Points on a hilly landscape, in no order, each with its height.
A ball rolls from a point to whichever of its 2 nearest points has the largest drop for the distance, and stops where none of them is lower. Distance is the straight distance between rows; heights are no part of it.
Z663 (h 27.2): [-18   3  -3  -1   7  29 -10  -1   7   8  21  22  -6  -4  -5 -32  -1   6
  -2 -27   1 -12   9   6]
Z97 (h 23.3): [-13  24  -3   8 -15   4  27   7  25   2  -4   6  11  -4 -13 -21 -11 -11
  11 -22  -7  -2   8   3]
Z967 (h 22.8): [-15 -14  16  14  17  20  10  -9  26   9   0   9   5  12   2 -32   2   3
  -3 -16 -10  -5  12  -1]
Z851 (h 23.1): [ -4   2  12   9   6 -20  -3  13   3   1 -24  -7 -10   0  -5  -9  11  -2
   0 -31  -5 -22 -11 -18]
Z10 (h 64.2): [ 14  10  -7  16  20 -19 -13  17   1  -5  -3 -23  -6   5   6   6   1  -2
 -13  12   1  -7  -6   8]
Z890 (h 65.5): [-31 -18  20   7  -9  -3  -1   2  12  11 -22  -3  23 -13 -11 -43 -25  20
  17 -46 -16   3  10 -16]
Z485 (h 35.0): [-20  24   2  13  -3 -10  -9  -8  -3  -3  10   6  -5  14  12  -9  20   0
   0  -7   1  13   5  -2]
Z170 (h 50.9): [-24   3   0  -4  15 -12 -27   4  19 -30  -6   7 -20  -1   4   6   5  16
 -15 -11 -33   4 -34   4]
Z997 (h 28.1): [  3  -5 -14  -7 -22   9  25 -15   5  16  14   8  11  -9  -5  -7  14 -25
  11   8  -4 -10  14 -13]
Z681 (h 18.3): [ 18 -18  -7  -3   1  -2  15  -7 -11  11  -4  -1  -2  37  -2  13  -6 -18
  -2  38   7  -4  -3  -8]
Z78 (h 68.6): [  0   2  -3  22   6 -15 -28  -1  -8 -32   8 -21 -27 -13  26  27 -26   2
   3  21 -33  32 -16   4]
Z518 (h 65.0): [  1  -7  26  -3  -8  -3  11   0   1  21 -20 -22  39  -1 -11 -42  -9  17
   9 -19  17 -24  -3 -17]
Z900 (h 76.5): [  8 -13  -1   7   8   9  11  -4  -4 -11  -6   8  -4  -3  -2  44   8  -2
  -7  27  11  -2  13  -3]
Z192 (h 56.5): [-10   3  -7  -3   6  17  -6  -9  -4 -32  -9  10 -13   5  29  24   0   1
   8  -3   7  22   1  15]
Z505 (h 75.3): [  1  20 -20  27  -2 -14 -14  -4 -19 -13  21 -19 -26 -15  17  16 -19   8
  14  26  -4  34  -9  -2]
Z919 (h 14.0): [ 22  -9  -8  -1 -10  -4 -11  10 -33  -6  23 -11 -18  -2   5  45 -32  -4
  -9  24  15 -11  -1  -6]
Z156 (h 69.2): [ -8  -5  18  -7 -10   8   8  11   9  -8  -9   1  13 -14  15  12  21   5
 -19  -7  10 -16   5   1]
Z662 (h 37.2): [-12  -9   4  -3   1  -8 -44   4  20  -3  -3   4  12  18 -16   5  17  -1
 -12  -9 -19  -8 -16   0]
Z925 (h 19.7): [ 34 -19 -25   1   0  -1  -6  -3 -30  10  19  -5 -28  -4  -4  28 -16 -14
  10  22   6   2  16 -22]
Z824 (h 23.4): [ -3 -15   5  -5   3  -5   2   7  41  20 -24  -9  28  14  -8 -31  -4  24
 -11 -14   5 -13  13   3]
Z627 (h 16.5): [  2  -6 -17 -14  17  25  28 -17 -26   6 -14  12  -8  -9  -2  -4  -4 -10
   3  29  12  20  12  -1]
Z641 (h 44.5): [-18   7  15  -7   0  -1 -24   1  22 -33  -3  -1   8  -6 -15   7  15  17
  -5 -12 -19   5 -31  16]
Z828 (h 49.4): [-15   6   2  15   6 -16 -22  -5 -21  -2  -7  -2 -12  -3  22   2  19  -2
  -1  -7  -3  31 -11  10]
Z653 (h 63.2): [-12 -14  26 -10 -25   8  12  -6   1  17 -14   8  35  -8 -13 -34 -18  21
  13 -25  10  -1  21 -11]
Z903 (h 20.4): [  1  -3   2 -11   1  -8  16   3  19  24  -3  -6  40  19 -14 -27   1   1
  -8  11  18  -6  11  -7]
Z852 (h 37.9): [ 12  17   7 -23 -10  15 -12   5   1  -3  -1   8   6 -21  15 -24   3   8
  12 -10 -14   4  -1  19]
Z144 (h 31.5): [  6  17  16   2   1  -8  22 -11  -7  11   6 -10  -7  21  -7  -5  12  19
  12  -4  -3   8 -25   6]
Z656 (h 69.5): [ -1  14   8  15  13 -22 -10  12  -4 -19  -3  -5  -2 -11  22  20  -5   0
 -29  29   4   6   1   4]
Z389 (h 21.9): [ -8  -1  14  15   1  -3   6   6  16  18  15  -8  -9  -3 -21 -10  13  -3
 -24   4 -19 -25 -11   1]
Z817 (h 85.7): [  0  18  -9   2 -11 -14 -32   8 -12 -12   2  10 -29 -16  17  13  -8   0
  -1 -11 -20  -4  -3  -2]
Z175 (h 5.0): [  6  -3  -8  11  13  13  -1 -12 -39  -5   2  13 -18   5 -17  31 -27   1
  -6  38   7  18  -5  -2]
Z153 (h 46.1): [-26  11   6  -3 -20  16 -10 -12  10 -19  -1   8 -12   6  18   4   8   3
   1  -9  -1   9   3   2]
Z122 (h 56.6): [  4   5  14   0  22  -9  -1  19  10   0   8  -4  16 -10   7 -24   2  -5
  -2 -30  -1 -12  -3  20]
Z992 (h 19.3): [  2  28   0   1  -8   1  14   6  14  -8   9  -4  -8   6 -27   4 -11 -17
   9   4  -6 -12  -8  -5]
Z178 (h 54.0): [-12   7  14  -4  -2 -24  -2   6  18  -7   0 -20  25 -12  -8 -35   6  20
   4 -38 -11  -8 -20  12]
Z990 (h 50.0): [-16   9   2  -6  -5   5 -14  -4   8 -22 -11   0  24  -2 -19 -11   8  19
  18 -27  -3  -1 -14   7]
Z975 (h 26.8): [ 22 -15 -26  17  -7 -10   2  -2 -16   2   8   2  -5  36  22  31  -8 -17
   5  23  13   5  -7  -6]
Z394 (h 59.9): [ 13  17 -12  -1  21 -14 -10  16   8  -2  -6 -17 -13   2   2 -17   1   9
   1 -18   1   4  -4  16]
Z151 (h 66.2): [ -6 -13  26  -3  -8  -3   3  -2  24  -7  -6 -13  37  -2  18 -13  23  13
  -8 -13  12 -23   5 -19]
Z984 (h 24.3): [ 19 -33 -29   6   0  -3  -7  -2 -30   6  20  -6  13  -4  -7  28   9 -11
  -4  29  24   4   1   6]
Z730 (h 32.9): [  1  15  13 -14 -16  -2 -21   7  15  10  -2   3   6   8  13 -22   3   5
 -16   0 -17   4 -11  21]
Z459 (h 17.9): [  8 -26  -3 -15  15 -11  26   6  17  34   1 -26  19  19  -8 -26   7  -5
  -7  -6  35 -18   9 -10]
Z875 (h 14.3): [ 21 -28 -24 -13  24  -4   8  -4 -17  16  -7   6 -11  17 -13  16 -18 -23
 -11  56   7 -13  -2 -23]
Z690 (h 18.1): [  5  -8  15   1  25   7  10   3  18   7  -2   2  -7   2  -5 -11   5 -15
 -10   6 -32  -7   9   9]
Z291 (h 31.3): [  8  13  -9  10 -21  -6  28 -10  -1   3  16  12  -1  -6  17   0  10 -24
  15  11  -1   8   1  11]
Z592 (h 61.4): [-16  -5  19 -21 -14  39  19 -14  12   3  -4  18  33 -12   1 -33 -18   7
  16  -5  10  -5  31 -14]
Z608 (h 13.5): [ 14  27 -13   5   9   4  -3   4  -4 -21   8   9 -13   4  -5  15 -26  -3
  16  12  -8   1  -8  17]
Z722 (h 19.2): [ 21  -3 -14 -13   4   8   4  -2  -3  24  -4   9  -1   7  -9  -4  16  11
   7  -9  16   5  10  -3]
Z111 (h 31.9): [-19   7   6   0   3   6 -10   4  19   8   7  17  -5  12 -10 -19  -9  27
  11 -48   4   2  13  -6]
Z390 (h 15.5): [ 17 -16 -15 -20  17   9  16  13  -4  28   5 -18  -1  11 -19 -18  -4  -6
   1 -15  30  -3   2   2]
Z426 (h 29.5): [-12   9  18  17  23 -14   2  -3   6  -3  -6  16  -4  -7 -10 -12  16  12
  10 -28 -30  -9 -13  -3]
Z667 (h 36.0): [  2  20  -8  -9 -28  12  20   3  -9 -12  -5  -5  -7  -8  19   9  -2 -13
   2   9  14   1 -10  18]
Z945 (h 62.3): [-17   4  19  -2 -15  -4   0  -6  11 -10   3   1  24  -6  36 -21  17  14
   7 -30  -1  -7  11 -17]
Z957 (h 54.9): [-31  22  16  -4   9   6 -13  -1  19 -30 -10  15  14 -27  -3 -10  -2   0
  20 -42 -22   6  -1   8]
Z860 (h 25.8): [ 15  -7 -22  20   0  -5  -5  -8 -21  -1   5 -14  -1 -12   8  20  11 -22
   3  18  -1  27   6   3]
Z781 (h 11.2): [ 21 -23 -21   0  32  -3   5  -5 -34  -3  -1   6 -13  11 -23  23 -31   0
   0  54  18  10   2 -16]
Z466 (h 47.2): [  2  -7 -11  -2  -6   1  13   6   6  11 -17   8 -18  15 -20  20   0 -19
  -7  -2   4  29   9   9]
Z612 (h 11.8): [  1  -5 -26   3  -1  17   6 -10 -25   3   8  20 -12   1 -11   5 -11  -2
  -3  37   6  18   3  16]
Z943 (h 24.6): [ -3  11   4  -5  -2   2  20  -7  -7  13   7   2   2   5   8 -28  19  10
  -7  -2  14   9  -1  -1]
Z637 (h 27.0): [ -3   3  25 -20  -6  -7 -10  13  31  14  -3  -3   7  10 -13 -17   3  28
 -17 -11  -2 -15  -2   0]
Z496 (h 12.2): [ 14  -9  -4   0  10  -1 -16  -1  -2   6 -19 -17   8   5  -1  -4  24 -13
   2  12   6 -22   0 -27]
Z659 (h 41.8): [ 12   1   6 -18  -7  11  -8  -6  13   6 -20  15  -6  -3  33 -12   2  13
   7 -27 -15 -14   7   4]
Z367 (h 16.6): [  8   9 -13   3   9  16  -1 -17 -31   5  -6  -1  -1 -18  21  -8   9 -11
  17   5   7  16   5   0]
Z54 (h 31.0): [  1 -16   9  -4   4  -3 -24   3  -2  15   8  -4  12  14 -20  20  24  -7
 -18  14   2 -13 -12  14]
Z312 (h 25.9): [-19  -7   2  -2 -11   8  34   0  18  13  10  14  24  -6 -17 -17  -2 -19
   7 -20   6 -11  25  -2]
Z868 (h 76.1): [  5   4   2  15  -3  -8   5   1  -5 -21   1   0 -12   4  19  42 -16  10
 -14  36  -2  21   3  10]
Z309 (h 39.5): [  2   4  19  -1   6 -13   6  -1   1   4  -9  -6 -14  16 -25   8   7  -2
   6 -11 -10  26  -9  12]
Z746 (h 16.1): [ 17  -7 -28 -14  -1  14  -2  10  -2   7 -11 -17 -15   0 -27  23  -9   3
 -11  27  28  -7   0  -3]
Z741 (h 59.0): [-25  10  17 -15 -11  23  -1  -8  12 -11  -9  27  16 -15  10 -16 -20  -2
  16 -29  -4   1  19  -1]
Z735 (h 55.1): [-46   9  13  -1 -19  -4  -6 -10  28 -30   9  10   1  -3  28 -13  20  11
  -8 -20 -12   0 -11 -10]
Z691 (h 80.6): [  3  28 -24  12 -19  -9  -7  -2 -12  -5   6   2 -34 -13  25  11 -20 -10
  14   9  -8  24  12   1]
Z425 (h 26.2): [  4  -5  27   2  -7 -16  -1   9  -5   9  16  -2  -1  14  -6  14   4 -21
 -13   7 -10 -23 -10   8]
Z3 (h 8.0): [ 14   9  -2  -9   3   6  -3  16 -19  -8  29  -6 -21  -1  -3  19 -22   4
  -5   7   5  -1  -6  15]
Z856 (h 27.8): [  7 -14  12  -3 -13  -4  28   3  12  27   4  36  25   6  -4 -19  -5   6
   1 -17  -8 -24  16  -2]
Z971 (h 72.6): [ -7  -9  14   7  -3  -5  11  -1   6 -13  -2   0   0  -7   0  31  32   6
  -1   3  -4   0 -13  11]
Z381 (h 23.6): [ 29   5 -17 -11  -5   0   4  -5 -20   6  -7  -3  -7  -4 -10  20  -4 -19
  13  22  11  -4  15 -36]
Z845 (h 59.5): [-20  -2  -8  11   2  -7 -34  -7   0 -31  -1   5 -24 -21  18  24   2  12
 -11   8 -40  24 -22  15]
Z873 (h 17.5): [  0 -10  -3  19   0  -2   7   1  -6  19 -13 -21  11  -5 -13  -9  22 -11
   3 -25   8 -23 -10 -16]
Z277 (h 12.4): [ 25  -5 -14 -12  19   1  18  13 -25  13  13 -13 -17  -3 -16   4  -7  -6
  -7  18  22  -9  -5   4]
Z474 (h 18.9): [  9   5 -16   0  -4  -3 -21  -7   0  -1  -7  -5 -12  -6   1  12  10 -10
  -4  10   8  -7  21 -31]
Z732 (h 19.6): [ 15 -31 -17   9 -10  12   2   1 -40 -12  28 -14  -2 -10   7  47 -22  -5
  -6  36  16  13  -4  10]

For each start below, name the point where the ball stops.
Z852 -> Z390
Z868 -> Z641
Z900 -> Z485
Z659 -> Z390
Z667 -> Z3
Z856 -> Z3
Z691 -> Z641
Z653 -> Z641
